Points, in no order, along strands that fork, close into loops and pass close to each other.
(in the rows, 128 means zero)
Two points are linked if the straight distance between their rows is under 121. Some points are linked to none.
Tipam: [158 174  97 103 158  70  91 106  88 123  83 132 163 158 120 121  97 123
 153 109 149 153 125]
Miki: [136 157  87 134 120 163 104 119  89  91 106 166 143  98 131 118 115 120
 108 113  90 121 115]
pifol: [ 97 108 168 121 103 105 160 127 160 123 162 109 116 118 182 101 183  60
  47 117 139  92  92]
mubo: [ 52 171 146 136 138 139  84  94 172 124 116  69 119 178 124 141 120  93
 150 130 131 113 144]
Zamod: [105  71  93 146 158 188  69 139 104 120 156 125 127  97  96 134 175  72
 117 175 125  88 142]
deru: [129 156 113 116 146 104  99 136 155 123 102 147 129  88 129 129  91 139
 149 123 104 194 129]
resu: [181 129 190 123  83 175 161 138 137 149  90 153 123 185 159 114 157 166
 140  92 159 165  85]
zupo: [135 105 103 103 149 141 140 143 105 128 193 149 107 136  92  96  74 182
 139 147 147 112 170]
zodi: [ 89 122 164 160 153 120  76 174 190 164 142  81 132 136  89 105 112  70
 157 158 131 124 149]
limob: [143 129  94 138 131 119 134 120 133 120  57 138 111 128  89 177 169 124
 215 138 147 153 175]
gulu: [ 90 102 125 127 112  98 132 123 139 155 166 115  70 158 174 123 146 141
  50 144 114 112 110]
fof: [168  98 151 125 110  97 119 159  84 136 142 183 136 117 124 135 119 146
 121  88 134  88 104]
vate: [129 114 143 136 103 151 192 144 153  84 191 132 144 150 176 133 163 140
  67  95  83 115 116]
nobo: [155 137 155 116  90 108 117 128 122 134 108 157 129 120 123 127 130 161
 126  80 107 113  96]
Meloz: [163 106 135 151 149 116 120 148  98 124 169 166 113  85 136  99  85 152
  87 177 143 118 125]
degum: [114 185  92 146 139 107 150 133 162  81 141  92 170 138 158 118 142  29
 108 109 109  84 113]
gufe: [107 171 141  95 114 112 144 124 130 110  74 138 103 152  83 153  98 128
 211 116 129 144 115]
nuzon: [107 111 134 140 147  98 113 161 166 158 183  96 105 137  94  87  85  74
 132 154 154 100 157]
Zot: [131 189  55 151 153 133 130 155 120 124 144  73 146 158 126 109 118  88
 133 171  78 198 125]
Pigi: [123 131 130 154 112 132 118 134 115 156 129  84  91  81 131 159 155 116
  75 150  92 109  84]
sen: [134  88 102 156 119 141 108 137 132 152  91  98 114 140 125 179 176 149
 159 143  91 100 155]
mudob: [103 110 143 158 149 107 128 135 178 145 198  97 100 101  90  86 100 130
 105 180 154 103 125]
nidef: [104 186  76 170 181 142 104 161 103 105 107  94 143 148 122 112 140  37
 124 186 105 109 102]
zumiv: [114 113 107 147 161 126  93 130  74 131 174 132 129 103 149  96 100 148
  59 191 134  97 130]
Kefo: [136 133 146 121 122 140 131 120 172 174  60 100 100 148 158 141 123 171
 157 149 103 120  81]
sev: [111 124 163 160 123 134 128 108 142 139 182 107  93 114 123 113 110 177
  99 150 164  90 114]
nefi: [ 91 182  84 174 126 108 140 143 146 115 118  63 119 150 122 147 140 119
 134 134  90 188 134]
lor: [ 62  91 141 142 149 108 132 119 172  62 194 114 156  98 160 137 138 113
 110  81 130 153 149]
Zom: [191 112 130 138  92 183 167 131 133 127 107 157 113 173 180 117 160 145
 128 106 129 132  80]
Tet: [160 125  82 109 129 106 122  85  98 132  79 151 190 115 126 152 168  80
 159 109 192 120 138]
daf: [ 72 110 109 131 143  86  93 154 107 135 172 114 128 114 132 117 121  61
  45 158 105  94 161]
topor: [119 106  66 101 160 155 100 160  93 134 166 118 111 119 120  97 102 119
  67 185 150 110 155]
Mel: [165 130 103 116 141 168 103 106 120 139  85 112 144  74  96 116 137 116
 186 131 174 193 146]
tetu: [102 118 133  77 148 106 144 150 117 149 172 161 122 141  93 105  54 177
 110 133 129 139 170]
lon: [145  79 134  99 119  86 119 130 143 151  90 161 159 113  80 136 134 151
 177 139 145 109 169]
livu: [ 91 197 160 116 110  97 173 114 148 116  96 144 129 143 155 150  80 136
 170  98 126 146 112]
napul: [139 118 148 156 117 134 136 124 125 167 100 105  77  68  97 160 149 153
 128 140 122 113  98]
lak: [153 168  77 119 116 125 110 102  67 115  95 137 132 134 137 122 124 119
 129  94 125 129 142]
kego: [145  99 188 120 104 178 163 105 142 162 167 110  95 126 133 135 111 185
 134 129 138  92 116]
kek: [135 188  89 125 109 117 153  79  80 100 127 109 117 160 134 121 123 120
 124  89 101 161 127]
gumul: [ 91 109 169 120 105 102 176 117 125 142 178 120  84 161 159 131 124 171
  53  99 110 125 137]
vuvep: [ 84 177 114 153 122 101 150 122 178 111 118  64 111 128 151 154 163  99
 123 113 116 150 111]
Suk: [150 132 159 123 115 125 163 182  73 112 178 180 154 122 135 112  95 124
  47 122 116 133 145]
Lus: [ 99 138 133 151 118 115 135 146 140 137 159 110 110 101 131 124 177  70
  38 139 115  72  87]
togan: [138 181  56 176 169 148 129 157 139  81 126 104 143 140 134 118 107  74
 143 184  88 134 118]
dif: [122  87  91 119 148 103 137 147  92 151 116 100  59 117  84 149 151 170
 109 166 143 109 160]
fizof: [ 64 141 165 124 111 110 167  97 200 109 120  85 119 150 186 134 141 141
 118 114 126 149 117]
tor: [ 89 155 143 169 129 120  61 154 162 149  94  78 139 171 112 122 138  72
 150 125 156 127 144]
Nor: [173  95  90 112 150 115 112 101 134 153  84 151 188  77 132 125 157 100
 171 153 182 169 154]
Dure: [171  64 167 117 105 151 163 113 109 158 134 144 108 120 146 144 155 184
 136 108 168  91 117]
fuf: [177 135  88 106 127 137 123 169 106 102  93 181 172  82 120  82 119 106
 123 142  88 131 105]
gif: [113 177  96 122 132 121 185  98 119  94 148 113 152 118 150 137 109 118
 134  92 112 173 148]
tutop: [177 110 205 130 130 178 143 140  86 136 181 151 125 188 145 133 126 162
  84 138 136 117 170]
riri: [134  89 101 140 118 158 106 114 111 118 170 142 100 135 122 147 121 137
 121 123 112  68 156]
kipi: [127 132 154 153 116 142 145 147 118 107 191 183 148  84 147 111 101 117
  90 104 126 180 131]
mada: [ 60 150 159 129 132 126  90 103 169 126 106 109  79 162 144 159  98 143
 161 149 101 116 139]
Zib: [173  92  72 132 164 145  96 169 103 110  78 163 158  85 132 107 136 124
 138 191  79 129 130]
mav: [100  99 132 136 127 132 156 115 163  99 210 150 148  83 155 106 116 129
 103 102 105 178 151]
repop: [155 155  94 129 100 163 119 102 144  83  91 109 126 166 147 105 183 154
 120 149 151  90 104]
Mimu: [ 85 110 134 152 151 114  73 109 160 127 140 125  82 132 112 145  96 133
 160 165 113 152 150]
figon: [113 139 114 154 114 129 172 138 168  76 169 122 172 130 168 121 134 103
  93 114  89  84 109]
mavi: [211 138 132 109 112 144 164  87  72 144  87 124 151 171 152 134 151 140
 177  92 177 108 112]
per: [126 153 156 121  95 123 132  97 137 129 130 126 138  84 127 132 110 187
 100  84 106 125 122]
dalis: [147 145 116 137 117 151 144 104 140 110  89 138  85 141  93 162 132 144
 208  91 145 133 134]
nuz: [179 169 154 124 104 165 144  93  98 109 119 129 158 169 141 109 127 167
 166  82 168 120 138]
samo: [152 110 249 107  97 163 165 132 126 156 114 162 111 182 128 117 156 167
 140 112 149 148 105]
gedi: [128 174 176  94 133 109 155 159 141 128 153 181 198 136 116 150  81  94
 152  72 119 162 101]
zik: [115  47  72 118 163 171  99 149 101 116 164 145 104 114 103  96 156 103
 110 208 139  90 157]
gesu: [111  84 117 154 161 140  49 125 141 135 128 123  96 118 133 109 129 147
 159 179 119 186 148]
dibiz: [140 121 229 117 109 140 149 129 122 121 149 161 109 179 116 128 118 186
 127 119 156 147 160]
bozil: [121 107 179  81 119 133 101  96 118 150 120 164 157  97  92 116  81 144
 162  90 164 134 126]
Seze: [144 139 168 121 102 134 198 157 102 106 186 154 175 135 164 121 131 155
  45 120  84 119 146]
vurop: [140  64 161  93 111  98 146  98 122 164  97 158 120 121 103 155 157 168
 156 125 156  79 147]
Sefes: [151  79 122 115 142 107 135 134 133 129 137 168 122 117  91 114 101 177
 181 173 134 115 181]
Budar: [145 120 106 141 127 140 118  96 143 158  67  95  83 170 178 155 161 170
 164 147 115 112 117]
saz: [135 131 127  91 148  95  70 157 142 153  92 146 144  88  99 122 116 105
 164 121 140 184  95]
Buge: [139  85  90 163 118 124 120 140 111 109  57 149 126 108 110 175 193 128
 157 143 118 144 168]
lumuk: [180  84 122 126 144  69 134 157  87 128 126 186 116  92 113 117 113 136
 114 146 151 105 116]
nam: [ 99 167 101 141 109  87 153 126 183 108 109  67 129 177 156 129 163  47
 111  96 128 127 121]
seme: [191 121 106  94 119 115 141 100 100 145  71 141 173 141 155 137 176 123
 151  87 175 103  82]
Tugoz: [135 184 145 111 157 100 129 142 123 119 153 154 200 140 134 145 100 100
 132  67 159 153  68]
geba: [160 153  81  93 183  71  83 132 120 137  95 127 155 131 123 139 113  92
 170 126 154 158  84]
pizu: [139 123  80 162 150 193  99 126 117 122 109  90 124  88 103 139 167  97
 175 164 150 176 139]
sasa: [ 76 156 113 109 145  90 154 116 149 120 101 126 143 109 142 129  84 115
 134 110  88 215 147]
Naku: [114 107 149 109 129 116 126 131  96 188 112 107  74 104  85 163 115 169
 131 137 120 114 142]
vid: [144 128 156 132  93 179 149 132 147 126 164 143 128 178 163 106 161 153
  77 105 103 103  95]
gos: [ 94 105 174  77 121 128 118 112 107 175 124 128 112  68  64 138 102 145
 137 113 143 134 126]
fuvak: [ 89 159 184  92 119 113 167 132 158 118 126 172 166 135 132 137  63 145
 155  90 102 139 133]
Sed: [153 135  90 153 112 168 110 102 144 130  98  80 100 164 166 139 175 113
 120 135 126  94  82]
dol: [ 82 120 134 121 105  96 160 123 149 131 146 122 128 117 115 140 118 164
  84 102  76 129 150]
mize: [144 150 153 104 115 160 101  99 103 120 104 150 185 142 105 114 102 164
 161  73 167 133 138]
nugo: [113 109 100 163 149 196  65 153 131 134 129  87 145 106  92 128 156  68
 151 159 143 118 139]

A piece is all that can be reached along the links. How many separate loops has the piece of each point below (a circle has one, a figure eight two, a Y none), and how many tips (points with one link)?
nugo: loops 0, tips 3
gufe: loops 0, tips 3
kipi: loops 0, tips 4
vurop: loops 0, tips 2
gif: loops 1, tips 1

How many points has the smallest loop of links through each point below? Write - if it is on no loop.
vurop: -
lak: 8
vuvep: -
gos: -
gedi: -

A fork is a point with three links, a tip a point with one. Leave the first point through the second and follow the links. Name the first fork or tip that comes.
mize / nuz: gulu
Meloz / zumiv: Naku
sen / Buge: Tugoz
mudob / nuzon: gesu
gesu / Mimu: tetu

Name the points in between on the shortest way along the links from the first point to the second, in order.
zupo / mubo: Sefes > lon > vurop > Dure > kego > sev > mudob > nuzon > zodi > tor
Nor / Lus: Tet > seme > mavi > nuz > mize > bozil > gos > Naku > napul > Pigi
sen / Tugoz: Buge > limob > dalis > gufe > livu > fuvak > gedi
dibiz / Zot: samo > resu > Zom > vid > vate > figon > degum > nam > vuvep > nefi
mize / gulu: nuz > mavi > seme > Tet > Nor > Mel > pizu > nugo > Zamod > zik > topor > zumiv > Meloz > lumuk > fof > nobo > per > dol > gumul
